A landscape with many valleys, sampled at points; each row gives a point and its height.
From any point a ball rolls to the lowest of the 2 points nearest to it. It stops when none of these is lower. Distance is the straight distance between rows; heights are no part of it.
Fabe: [88, 107, 122, 146, 158, 100, 145, 133, 140, 111, 115, 152, 106, 94, 112, 160, 147, 138, 161, 154, 115]  h=353
mozo: [126, 110, 166, 139, 129, 139, 128, 145, 142, 138, 167, 125, 158, 155, 90, 110, 103, 105, 147, 105, 135]  h=102
fige: [95, 108, 128, 137, 99, 116, 162, 114, 77, 111, 148, 136, 130, 68, 134, 114, 134, 144, 134, 80, 138]  h=552
Vetak: [88, 109, 117, 143, 137, 132, 131, 118, 155, 100, 96, 176, 138, 101, 111, 118, 111, 139, 111, 114, 90]  h=248
benif: [145, 129, 149, 132, 151, 117, 124, 152, 120, 137, 172, 127, 143, 144, 116, 98, 116, 118, 153, 130, 83]  h=430
novof: [91, 136, 91, 144, 182, 104, 124, 121, 122, 115, 124, 135, 94, 137, 135, 100, 121, 140, 110, 137, 92]  h=274
peno: [160, 114, 130, 135, 125, 129, 147, 150, 111, 161, 121, 133, 103, 156, 130, 123, 124, 100, 114, 164, 125]  h=462
natak: [104, 145, 84, 142, 173, 121, 153, 167, 111, 130, 115, 120, 115, 117, 158, 178, 129, 141, 104, 166, 90]  h=206
kosas: [164, 125, 148, 137, 98, 142, 135, 158, 99, 167, 128, 97, 146, 172, 115, 142, 131, 122, 134, 139, 157]  h=454
rinor: [104, 134, 118, 132, 105, 150, 138, 109, 158, 127, 89, 163, 122, 117, 127, 131, 123, 137, 113, 107, 105]  h=218
Tunol: [116, 144, 130, 139, 117, 144, 175, 129, 99, 147, 109, 63, 132, 120, 124, 145, 167, 157, 161, 112, 153]  h=466
fesa: [148, 122, 121, 112, 139, 125, 130, 103, 118, 102, 121, 150, 147, 139, 121, 91, 119, 136, 130, 136, 77]  h=538
tak: [138, 122, 130, 149, 106, 123, 170, 155, 100, 128, 110, 122, 143, 134, 117, 178, 125, 144, 143, 169, 160]  h=475
nid: [118, 144, 155, 122, 111, 139, 87, 122, 160, 130, 143, 111, 159, 134, 90, 141, 136, 143, 141, 67, 138]  h=481
taze: [94, 142, 143, 128, 184, 104, 103, 147, 148, 115, 122, 105, 82, 109, 125, 102, 115, 136, 140, 149, 121]  h=624
nimi: [111, 138, 141, 132, 101, 140, 163, 122, 92, 149, 129, 93, 123, 112, 111, 109, 152, 155, 146, 96, 145]  h=480
rif: [111, 115, 158, 112, 136, 127, 141, 103, 163, 131, 181, 140, 150, 145, 127, 119, 154, 124, 140, 137, 153]  h=597
zezas: [159, 163, 132, 80, 116, 133, 103, 166, 138, 131, 92, 109, 184, 133, 132, 168, 136, 121, 94, 108, 133]  h=236
Zasi: [156, 143, 124, 117, 82, 157, 126, 105, 112, 156, 115, 102, 141, 165, 144, 166, 132, 145, 95, 123, 148]  h=303
Vibi: [148, 130, 139, 134, 101, 136, 130, 98, 112, 121, 104, 126, 133, 168, 93, 136, 146, 186, 143, 141, 147]  h=426
Piniz: [133, 149, 132, 110, 114, 123, 87, 134, 163, 139, 128, 116, 88, 104, 155, 104, 135, 116, 123, 110, 140]  h=580
Latok: [136, 111, 148, 127, 133, 149, 124, 124, 133, 122, 189, 126, 184, 147, 119, 115, 104, 99, 150, 120, 111]  h=149
Tovet: [125, 137, 141, 131, 122, 145, 126, 145, 175, 171, 163, 109, 118, 144, 151, 157, 134, 114, 137, 111, 123]  h=490
Vesa: [100, 125, 123, 118, 176, 121, 112, 131, 118, 135, 111, 129, 128, 156, 90, 137, 149, 131, 99, 126, 106]  h=397
Nivo: [115, 146, 128, 119, 91, 150, 134, 99, 147, 151, 110, 125, 129, 131, 127, 125, 130, 135, 103, 82, 118]  h=185
Befem: [105, 147, 90, 145, 192, 107, 133, 114, 119, 109, 160, 111, 103, 133, 149, 97, 99, 149, 132, 143, 88]  h=300
Pud: [147, 142, 122, 106, 153, 138, 115, 161, 114, 149, 132, 110, 142, 170, 134, 181, 125, 134, 111, 150, 90]  h=250
bibag: [93, 117, 103, 127, 95, 125, 145, 96, 93, 99, 146, 142, 155, 55, 158, 130, 130, 161, 134, 102, 122]  h=541
rina: [149, 146, 124, 93, 113, 117, 95, 164, 129, 152, 116, 105, 122, 99, 129, 120, 173, 106, 127, 85, 159]  h=262
zare: [127, 142, 94, 135, 166, 130, 134, 169, 99, 161, 128, 98, 122, 162, 133, 157, 112, 127, 96, 151, 88]  h=293
mep: [135, 126, 111, 132, 90, 141, 162, 91, 92, 129, 149, 132, 148, 109, 143, 97, 115, 138, 118, 101, 123]  h=396
suso: [94, 108, 96, 153, 161, 86, 121, 158, 98, 118, 88, 166, 103, 96, 97, 143, 121, 113, 114, 138, 101]  h=317
bip: [91, 116, 135, 149, 92, 122, 164, 93, 131, 110, 135, 161, 145, 121, 96, 145, 130, 135, 131, 110, 158]  h=568
geg: [85, 122, 98, 123, 164, 122, 141, 142, 115, 105, 93, 146, 126, 127, 109, 167, 144, 129, 104, 153, 107]  h=366
nosar: [159, 123, 142, 141, 104, 129, 151, 124, 121, 159, 174, 121, 132, 152, 149, 93, 104, 122, 149, 126, 117]  h=283
divov: [125, 130, 133, 147, 123, 134, 157, 155, 110, 134, 96, 127, 145, 131, 89, 156, 128, 115, 130, 152, 156]  h=488
pes: [114, 135, 105, 118, 111, 114, 144, 107, 124, 91, 120, 142, 120, 75, 162, 103, 169, 177, 167, 127, 135]  h=520
Gusav: [97, 132, 121, 123, 138, 111, 129, 114, 158, 85, 110, 144, 103, 86, 146, 111, 160, 161, 157, 157, 135]  h=508
lizol: [122, 135, 118, 94, 124, 161, 97, 138, 170, 143, 110, 132, 140, 144, 140, 163, 156, 136, 106, 124, 108]  h=448
suli: [156, 111, 138, 124, 111, 113, 89, 185, 129, 147, 133, 111, 100, 129, 166, 117, 126, 75, 123, 120, 188]  h=533
Timu: [112, 127, 151, 160, 95, 142, 174, 82, 130, 133, 153, 116, 129, 154, 124, 154, 124, 165, 141, 127, 161]  h=539
Fafeb: [131, 108, 136, 121, 138, 136, 97, 117, 147, 113, 206, 126, 146, 123, 157, 102, 124, 97, 135, 142, 146]  h=135
runo: [126, 122, 143, 126, 156, 142, 102, 168, 168, 150, 184, 132, 106, 143, 141, 168, 138, 116, 125, 109, 107]  h=471
saz: [105, 147, 138, 121, 117, 125, 105, 126, 153, 142, 129, 110, 115, 87, 134, 84, 140, 117, 122, 87, 152]  h=590
Sufo: [91, 103, 139, 144, 121, 131, 167, 100, 143, 102, 153, 160, 157, 130, 101, 128, 117, 121, 139, 137, 138]  h=573
reka: [127, 138, 122, 89, 112, 139, 114, 96, 111, 108, 154, 112, 168, 110, 127, 76, 157, 133, 130, 89, 133]  h=365
lunos: [84, 122, 150, 120, 158, 129, 150, 95, 172, 117, 159, 142, 128, 127, 132, 123, 151, 131, 131, 151, 134]  h=591
Gar: [153, 106, 145, 121, 128, 119, 77, 170, 157, 137, 144, 139, 89, 135, 161, 147, 112, 81, 110, 119, 171]  h=547
zup: [149, 133, 127, 132, 113, 128, 127, 117, 130, 153, 93, 136, 134, 127, 111, 91, 114, 106, 134, 90, 98]  h=511
nit: [168, 124, 136, 130, 119, 125, 121, 122, 108, 141, 76, 133, 137, 152, 88, 144, 122, 118, 119, 128, 114]  h=246
fofur: [137, 116, 171, 122, 120, 133, 105, 145, 148, 142, 147, 130, 141, 159, 91, 168, 126, 105, 124, 91, 148]  h=44
nurel: [108, 153, 115, 134, 163, 115, 165, 170, 113, 106, 99, 119, 150, 107, 151, 185, 122, 143, 109, 164, 110]  h=162
gab: [102, 145, 149, 149, 169, 119, 118, 155, 171, 146, 123, 91, 95, 99, 117, 104, 134, 118, 157, 140, 127]  h=613
lev: [154, 113, 111, 143, 110, 116, 129, 120, 126, 131, 85, 147, 84, 102, 150, 129, 109, 94, 99, 145, 143]  h=543
fola: [132, 145, 126, 112, 111, 143, 123, 91, 110, 116, 153, 104, 183, 127, 108, 92, 136, 151, 156, 99, 132]  h=379
nuvo: [116, 134, 120, 138, 187, 119, 133, 131, 138, 141, 152, 101, 103, 134, 147, 115, 127, 149, 151, 141, 73]  h=331
Nub: [134, 141, 147, 138, 137, 130, 144, 135, 134, 146, 142, 113, 125, 135, 114, 115, 135, 124, 162, 146, 107]  h=400
Degev: [157, 116, 133, 105, 158, 120, 106, 182, 121, 150, 172, 126, 102, 151, 151, 157, 152, 106, 137, 160, 129]  h=163
buv: [132, 110, 153, 155, 118, 131, 117, 170, 145, 160, 142, 106, 82, 131, 173, 100, 100, 101, 147, 153, 159]  h=545
kese: [151, 128, 116, 117, 124, 143, 125, 104, 121, 123, 193, 101, 172, 114, 144, 85, 145, 120, 157, 141, 153]  h=143
vedo: [152, 134, 116, 109, 85, 121, 142, 129, 92, 106, 81, 143, 153, 137, 124, 182, 148, 148, 108, 165, 162]  h=386
rubez: [160, 148, 99, 142, 93, 135, 163, 155, 100, 146, 90, 126, 131, 119, 137, 150, 126, 123, 135, 144, 117]  h=412
Zap: [120, 111, 147, 149, 151, 119, 150, 127, 103, 107, 132, 140, 147, 142, 70, 97, 115, 125, 147, 139, 114]  h=249
dezof: [135, 155, 119, 131, 102, 115, 124, 129, 108, 128, 112, 100, 81, 83, 163, 71, 120, 150, 140, 104, 132]  h=478
Gurob: [131, 129, 146, 129, 148, 139, 112, 154, 144, 146, 181, 127, 121, 161, 112, 186, 118, 126, 145, 97, 100]  h=459
Rom: [122, 135, 129, 144, 121, 139, 168, 107, 140, 107, 125, 123, 151, 134, 124, 146, 134, 167, 175, 127, 112]  h=439
Buli: [133, 124, 122, 112, 166, 122, 94, 103, 123, 84, 163, 131, 126, 114, 138, 81, 103, 118, 132, 168, 127]  h=567
dotu: [101, 106, 119, 154, 166, 95, 132, 138, 98, 108, 110, 157, 105, 122, 82, 106, 127, 112, 119, 144, 114]  h=295
Rur: [107, 101, 139, 129, 164, 132, 103, 121, 148, 101, 189, 142, 152, 124, 130, 104, 104, 92, 102, 140, 125]  h=91
vonil: [102, 121, 127, 102, 177, 121, 99, 104, 146, 109, 153, 150, 116, 135, 135, 102, 130, 128, 94, 141, 105]  h=146
Pized: [92, 129, 134, 125, 135, 127, 144, 109, 163, 97, 108, 141, 135, 103, 107, 124, 170, 157, 159, 134, 129]  h=500
ged: [106, 117, 104, 129, 86, 115, 152, 106, 147, 129, 132, 170, 118, 105, 177, 153, 144, 170, 152, 131, 105]  h=604
Fazud: [106, 132, 124, 145, 172, 109, 126, 138, 138, 111, 117, 121, 67, 107, 144, 127, 122, 140, 141, 171, 125]  h=634
vek: [131, 149, 128, 139, 98, 136, 122, 135, 124, 156, 91, 104, 137, 118, 93, 92, 121, 119, 135, 79, 125]  h=501
toz: [93, 104, 140, 141, 95, 121, 179, 99, 97, 119, 148, 137, 128, 100, 112, 123, 126, 143, 127, 91, 159]  h=560
sikun: [153, 136, 129, 99, 149, 121, 112, 182, 116, 140, 160, 117, 143, 160, 157, 181, 142, 102, 104, 147, 120]  h=209
vunuz: [131, 159, 111, 135, 94, 125, 149, 135, 106, 152, 103, 112, 99, 86, 147, 95, 154, 158, 146, 110, 120]  h=456
tafeg: [140, 119, 125, 141, 107, 131, 147, 145, 114, 148, 84, 135, 132, 114, 122, 129, 119, 84, 93, 117, 167]  h=510
dap: [130, 99, 140, 129, 139, 125, 126, 116, 148, 136, 118, 162, 92, 136, 129, 118, 121, 95, 87, 137, 127]  h=529
peme: [152, 107, 145, 112, 112, 132, 99, 123, 152, 156, 116, 139, 138, 154, 108, 168, 121, 97, 105, 87, 139]  h=70
rirav: [121, 130, 109, 120, 179, 90, 91, 120, 125, 117, 130, 129, 80, 147, 138, 96, 97, 122, 100, 125, 93]  h=240
fogu: [152, 131, 124, 96, 150, 125, 101, 138, 124, 140, 110, 129, 118, 156, 117, 116, 155, 146, 132, 142, 80]  h=182
biba: [126, 137, 127, 89, 118, 135, 101, 118, 158, 140, 113, 136, 125, 138, 131, 125, 176, 135, 119, 127, 129]  h=460
kek: [157, 103, 141, 106, 148, 108, 99, 125, 140, 145, 135, 157, 106, 145, 129, 121, 126, 83, 110, 123, 129]  h=512
rukan: [103, 120, 142, 148, 143, 134, 143, 111, 162, 111, 156, 147, 87, 117, 162, 120, 109, 132, 132, 157, 122]  h=602
Lofis: [80, 105, 93, 140, 166, 75, 119, 143, 113, 111, 103, 166, 115, 103, 108, 147, 149, 155, 142, 142, 98]  h=337
guz: [160, 115, 143, 124, 105, 123, 118, 190, 116, 143, 158, 124, 121, 149, 110, 137, 164, 106, 163, 87, 158]  h=482
zoga: [126, 129, 149, 123, 158, 111, 88, 149, 154, 117, 178, 118, 111, 120, 141, 101, 103, 117, 153, 136, 126]  h=589
Dudad: [170, 116, 131, 101, 124, 145, 98, 98, 138, 157, 101, 147, 151, 171, 137, 186, 110, 107, 94, 104, 141]  h=99
dava: [146, 149, 121, 103, 117, 125, 104, 149, 121, 141, 93, 102, 120, 98, 122, 99, 179, 109, 121, 134, 162]  h=276
rubi: [129, 135, 114, 154, 98, 137, 167, 101, 115, 116, 139, 137, 153, 123, 126, 116, 121, 157, 156, 114, 118]  h=421
mabi: [151, 134, 137, 161, 80, 138, 166, 129, 107, 171, 144, 101, 124, 154, 133, 112, 109, 126, 136, 112, 129]  h=360
bolu: [134, 129, 121, 112, 101, 134, 130, 91, 105, 90, 105, 142, 163, 143, 84, 101, 147, 168, 155, 115, 136]  h=404
dasa: [109, 133, 145, 133, 134, 110, 128, 126, 150, 105, 112, 112, 81, 102, 140, 93, 101, 128, 160, 153, 164]  h=657
Didon: [113, 123, 95, 107, 109, 135, 146, 96, 99, 83, 133, 142, 151, 76, 166, 104, 160, 173, 136, 113, 136]  h=530
rodo: [137, 129, 108, 115, 152, 123, 113, 99, 120, 76, 130, 148, 124, 111, 137, 80, 113, 137, 137, 160, 95]  h=554
belim: [125, 126, 130, 132, 106, 118, 150, 115, 130, 127, 135, 137, 86, 107, 154, 102, 143, 135, 136, 152, 151]  h=645
bokuf: [163, 103, 151, 112, 116, 111, 113, 161, 121, 134, 179, 145, 130, 158, 109, 117, 152, 104, 161, 103, 154]  h=489
gavog: [153, 125, 132, 130, 130, 126, 130, 109, 119, 126, 119, 159, 145, 130, 112, 78, 113, 102, 134, 121, 98]  h=525
gikan: [139, 130, 134, 111, 124, 122, 81, 135, 161, 139, 113, 122, 81, 119, 166, 136, 106, 96, 99, 127, 151]  h=565
sotil: [119, 136, 141, 132, 149, 128, 114, 114, 166, 120, 162, 123, 110, 117, 148, 98, 106, 128, 132, 139, 118]  h=601
bizut: [136, 119, 133, 126, 144, 141, 119, 119, 146, 111, 195, 96, 151, 107, 164, 89, 125, 112, 161, 151, 162]  h=84
Ropa: [159, 108, 134, 102, 164, 104, 110, 160, 112, 144, 175, 136, 98, 160, 126, 137, 153, 124, 139, 135, 109]  h=121
nis: [115, 98, 130, 128, 157, 126, 146, 118, 137, 143, 143, 157, 87, 150, 142, 142, 125, 111, 84, 162, 115]  h=551
ret: [161, 153, 132, 149, 113, 154, 101, 127, 134, 119, 83, 101, 165, 138, 116, 162, 107, 158, 98, 127, 145]  h=231
lafo: [126, 128, 109, 109, 171, 136, 108, 127, 146, 137, 82, 139, 131, 126, 136, 154, 119, 94, 58, 126, 102]  h=418
mapa: [153, 148, 136, 112, 161, 118, 116, 155, 101, 123, 89, 114, 166, 151, 109, 160, 113, 107, 91, 136, 117]  h=188
bik: [86, 140, 141, 115, 114, 142, 132, 98, 151, 111, 113, 124, 154, 135, 93, 127, 164, 164, 153, 111, 145]  h=494
lod: [149, 155, 90, 140, 81, 132, 159, 143, 98, 154, 92, 115, 105, 115, 141, 118, 141, 145, 163, 117, 109]  h=438
lofin: [120, 120, 153, 145, 113, 140, 162, 111, 138, 144, 132, 122, 137, 165, 106, 163, 127, 132, 137, 149, 163]  h=553
dusok: [139, 133, 141, 126, 92, 127, 137, 78, 93, 114, 127, 118, 145, 150, 90, 101, 140, 182, 143, 110, 160]  h=413
nafu: [140, 132, 120, 105, 111, 128, 111, 98, 131, 114, 146, 136, 136, 105, 145, 75, 138, 121, 114, 117, 142]  h=345
lazun: [118, 128, 96, 145, 168, 127, 145, 158, 108, 137, 111, 118, 98, 132, 132, 145, 125, 134, 115, 160, 94]  h=247
mif: [119, 109, 126, 128, 181, 108, 97, 116, 132, 138, 117, 152, 101, 135, 121, 111, 107, 110, 80, 106, 91]  h=204
Bifa: [96, 124, 124, 135, 149, 141, 138, 127, 125, 120, 93, 130, 132, 139, 89, 180, 135, 149, 114, 150, 121]  h=377
beb: [115, 134, 119, 114, 133, 157, 117, 138, 162, 135, 91, 136, 136, 132, 149, 160, 130, 116, 77, 134, 112]  h=434
dogef: [169, 119, 139, 114, 107, 120, 105, 168, 102, 159, 139, 105, 145, 166, 106, 152, 158, 106, 146, 114, 163]  h=472
lek: [142, 125, 133, 110, 86, 148, 137, 111, 106, 178, 131, 113, 124, 147, 146, 156, 136, 116, 89, 85, 140]  h=265
safi: [116, 123, 102, 109, 177, 127, 97, 140, 130, 140, 113, 128, 129, 151, 111, 158, 139, 107, 75, 116, 97]  h=406
mim: [121, 132, 115, 120, 86, 159, 154, 105, 110, 165, 107, 118, 117, 127, 144, 143, 124, 143, 95, 80, 106]  h=221
mebit: [99, 146, 148, 123, 128, 146, 114, 116, 171, 131, 135, 123, 153, 140, 96, 129, 142, 144, 145, 104, 113]  h=487
mok: [137, 126, 97, 155, 101, 108, 146, 162, 110, 134, 96, 141, 118, 88, 119, 156, 122, 121, 156, 153, 123]  h=387
voge: [131, 109, 164, 133, 130, 135, 110, 163, 144, 126, 174, 141, 133, 151, 85, 147, 125, 99, 150, 73, 134]  h=66
leber: [115, 109, 125, 157, 148, 144, 134, 125, 127, 88, 163, 133, 145, 95, 131, 88, 94, 104, 142, 163, 144]  h=595
gis: [192, 148, 133, 128, 109, 144, 78, 129, 117, 134, 92, 103, 160, 159, 113, 164, 128, 157, 104, 111, 149]  h=255
Ziga: [111, 125, 151, 134, 97, 141, 170, 94, 124, 153, 169, 112, 140, 148, 137, 129, 135, 141, 131, 99, 151]  h=524
gasi: [93, 138, 112, 121, 173, 133, 115, 133, 113, 123, 100, 110, 144, 168, 98, 169, 137, 155, 87, 146, 123]  h=388
rik: [149, 132, 121, 116, 110, 139, 151, 129, 102, 122, 104, 133, 143, 163, 132, 182, 134, 142, 96, 171, 137]  h=368
vepok: [100, 117, 138, 119, 181, 115, 88, 127, 146, 115, 178, 148, 140, 134, 113, 107, 120, 109, 117, 114, 107]  h=118
bevo: [133, 130, 146, 121, 159, 128, 115, 147, 128, 129, 196, 124, 147, 163, 99, 145, 116, 131, 158, 108, 91]  h=449
fivu: [157, 116, 144, 104, 115, 109, 110, 132, 127, 147, 145, 141, 128, 145, 120, 118, 147, 107, 134, 111, 137]  h=498
lam: [162, 119, 105, 153, 101, 118, 146, 156, 100, 135, 80, 134, 106, 96, 156, 125, 111, 88, 100, 131, 162]  h=526
fese: [163, 141, 130, 152, 120, 130, 145, 147, 98, 118, 96, 101, 150, 150, 108, 181, 133, 165, 146, 174, 143]  h=458
Koza: [159, 125, 131, 144, 88, 138, 153, 156, 107, 170, 123, 115, 120, 152, 144, 128, 132, 104, 121, 134, 145]  h=419
mav: [105, 147, 116, 109, 124, 141, 105, 88, 155, 70, 122, 121, 115, 82, 166, 90, 112, 150, 147, 143, 151]  h=346
Zude: [97, 120, 110, 116, 177, 117, 119, 98, 138, 119, 127, 162, 119, 150, 128, 109, 129, 125, 77, 107, 84]  h=175
tev: [148, 167, 148, 99, 139, 123, 117, 166, 128, 109, 95, 112, 182, 149, 130, 157, 114, 138, 93, 137, 116]  h=213
Mil: [111, 124, 138, 149, 111, 135, 157, 151, 120, 127, 93, 129, 157, 122, 105, 155, 121, 87, 98, 139, 184]  h=499
Vevez: [114, 138, 141, 123, 94, 149, 134, 113, 151, 167, 172, 107, 130, 137, 145, 144, 140, 135, 130, 85, 126]  h=509
duzi: [153, 130, 121, 118, 120, 144, 125, 127, 123, 137, 82, 138, 117, 149, 114, 128, 144, 134, 133, 140, 94]  h=217
Nudo: [151, 119, 116, 88, 167, 107, 90, 138, 109, 144, 143, 145, 112, 165, 120, 136, 162, 126, 125, 124, 89]  h=152
mave: [94, 105, 142, 145, 159, 123, 164, 95, 148, 104, 165, 158, 140, 131, 132, 133, 129, 133, 127, 157, 116]  h=583
naf: [113, 135, 103, 136, 121, 162, 123, 98, 150, 83, 131, 137, 155, 73, 137, 95, 115, 132, 125, 119, 125]  h=297
daf: [139, 140, 136, 82, 127, 132, 84, 116, 161, 130, 115, 141, 149, 134, 121, 117, 165, 142, 135, 96, 106]  h=468
Kinu: [169, 140, 131, 100, 109, 143, 100, 114, 127, 143, 91, 124, 175, 153, 133, 173, 111, 106, 83, 93, 154]  h=122
Binok: [126, 116, 126, 137, 94, 124, 136, 115, 119, 157, 133, 123, 102, 112, 156, 85, 115, 108, 105, 90, 146]  h=531
Ziti: [85, 137, 124, 150, 150, 146, 126, 111, 165, 94, 133, 151, 143, 85, 121, 105, 105, 124, 119, 127, 108]  h=273
ravar: [109, 107, 112, 144, 99, 117, 150, 119, 149, 125, 121, 178, 110, 110, 153, 154, 122, 138, 131, 146, 110]  h=586
kub: [126, 138, 131, 144, 108, 138, 141, 116, 119, 137, 141, 115, 105, 86, 158, 72, 98, 128, 128, 101, 135]  h=506
ralo: [161, 161, 123, 93, 108, 129, 98, 174, 126, 133, 106, 104, 156, 111, 121, 152, 164, 107, 111, 88, 149]  h=251
let: [142, 118, 96, 120, 98, 140, 138, 74, 106, 112, 150, 153, 143, 100, 158, 84, 120, 123, 105, 118, 130]  h=371
famol: [155, 128, 117, 136, 112, 139, 131, 117, 108, 125, 84, 130, 132, 159, 106, 167, 139, 185, 153, 162, 119]  h=440
Val: [126, 144, 103, 109, 116, 139, 101, 86, 146, 91, 129, 128, 131, 89, 168, 81, 120, 140, 115, 120, 134]  h=322
nomal: [139, 112, 138, 162, 91, 131, 152, 132, 124, 164, 106, 134, 112, 119, 132, 100, 106, 82, 121, 103, 147]  h=532
narup: [109, 106, 137, 159, 136, 113, 153, 138, 113, 117, 108, 157, 125, 122, 77, 123, 108, 116, 138, 141, 122]  h=272
bazun: [117, 139, 133, 139, 96, 133, 137, 130, 109, 147, 103, 103, 133, 118, 93, 115, 141, 121, 120, 93, 157]  h=492
zofop: [170, 149, 133, 119, 126, 137, 128, 132, 114, 134, 80, 126, 170, 148, 135, 159, 95, 104, 86, 131, 130]  h=156
romot: [123, 144, 130, 150, 114, 143, 167, 114, 144, 139, 107, 88, 138, 128, 118, 143, 147, 163, 173, 113, 133]  h=452
Tomu: [147, 110, 144, 138, 137, 125, 117, 178, 131, 168, 133, 115, 110, 142, 150, 122, 115, 89, 121, 149, 140]  h=502
mone: [111, 102, 130, 157, 148, 120, 156, 124, 139, 131, 143, 155, 67, 133, 164, 145, 107, 122, 107, 173, 128]  h=576
zeze: [83, 109, 88, 127, 162, 112, 123, 128, 109, 102, 89, 168, 116, 125, 105, 130, 136, 161, 118, 132, 90]  h=351
gomaz: [121, 117, 119, 135, 162, 131, 112, 108, 125, 80, 155, 122, 110, 108, 152, 103, 75, 119, 135, 177, 143]  h=579
kabap: [128, 132, 134, 163, 168, 120, 156, 144, 140, 136, 131, 103, 98, 127, 139, 126, 139, 132, 167, 162, 94]  h=367
Ropo: [120, 117, 126, 141, 160, 129, 154, 106, 96, 103, 157, 127, 173, 154, 79, 111, 104, 138, 146, 147, 97]  h=225
kula: [170, 135, 141, 126, 114, 132, 83, 130, 115, 150, 91, 108, 153, 163, 83, 147, 126, 129, 123, 114, 122]  h=264
Feda: [104, 121, 133, 128, 143, 97, 133, 124, 139, 87, 117, 133, 64, 105, 144, 120, 113, 142, 163, 179, 151]  h=646
Rop: [165, 159, 125, 123, 98, 143, 150, 136, 104, 139, 115, 97, 150, 157, 149, 167, 136, 139, 111, 147, 160]  h=336
Zata: [121, 111, 119, 142, 95, 88, 155, 114, 122, 120, 134, 154, 86, 88, 166, 137, 141, 143, 150, 152, 160]  h=631
rovu: [147, 145, 144, 96, 108, 128, 82, 114, 137, 129, 121, 125, 154, 155, 107, 124, 143, 145, 144, 73, 120]  h=474
nim: [122, 155, 114, 129, 120, 114, 162, 166, 126, 101, 85, 120, 167, 105, 139, 199, 130, 159, 143, 162, 123]  h=201
Gefig: [108, 152, 145, 145, 129, 120, 114, 143, 164, 131, 125, 97, 98, 87, 136, 77, 121, 120, 155, 120, 151]  h=600
povul: [144, 146, 126, 146, 102, 143, 142, 138, 121, 135, 85, 121, 153, 138, 121, 170, 100, 125, 94, 128, 133]  h=193
dar: [142, 117, 138, 109, 164, 122, 78, 135, 126, 91, 173, 107, 128, 116, 131, 87, 87, 106, 158, 156, 148]  h=577
baboz: [108, 115, 117, 135, 98, 111, 170, 101, 143, 127, 144, 142, 105, 95, 185, 150, 166, 154, 151, 132, 140]  h=617
zede: [121, 123, 155, 140, 110, 127, 97, 157, 152, 149, 160, 112, 95, 119, 169, 103, 88, 95, 145, 105, 167]  h=582
kotiv: [153, 135, 131, 132, 116, 128, 145, 115, 120, 125, 171, 124, 141, 123, 154, 75, 130, 132, 155, 143, 130]  h=207
begug: [137, 115, 96, 144, 111, 121, 129, 132, 131, 130, 92, 175, 88, 102, 152, 155, 118, 120, 107, 144, 106]  h=566
fep: [139, 148, 120, 124, 125, 148, 138, 100, 109, 96, 128, 121, 177, 135, 91, 88, 139, 159, 169, 129, 121]  h=393
zif: [135, 116, 127, 128, 145, 156, 135, 101, 116, 107, 180, 133, 177, 142, 111, 117, 96, 116, 141, 153, 106]  h=190
rep: [128, 148, 145, 115, 114, 125, 85, 135, 161, 117, 157, 105, 99, 111, 158, 88, 70, 111, 139, 110, 148]  h=603
punip: [111, 125, 120, 146, 113, 108, 157, 141, 129, 127, 108, 149, 121, 95, 115, 150, 151, 132, 163, 147, 131]  h=369
vam: [113, 109, 150, 160, 146, 137, 153, 122, 111, 134, 132, 120, 129, 177, 96, 188, 116, 145, 126, 169, 147]  h=564

Two balls start at each pair of points below. Name the first point that both come to, or write never.
taze / rukan => Koza
mone / Fazud => Koza
dasa / Feda => Gefig
suso / begug => never

For each start below, name the point where the ball stops.
Timu => Rur
dar => Val
gomaz => Val
Zata => Val

Call two points neighbours if one is among the 2 nearest of the other. Go from one point of each pair to the other, from neighbour to neighbour, staying as low as possible. Name the highest point that can't be avoided.
bizut / fofur => vam
fofur / Nivo => tak
Ropa / nurel => zare
Rur / bizut => Fafeb
Ropa / fofur => kula
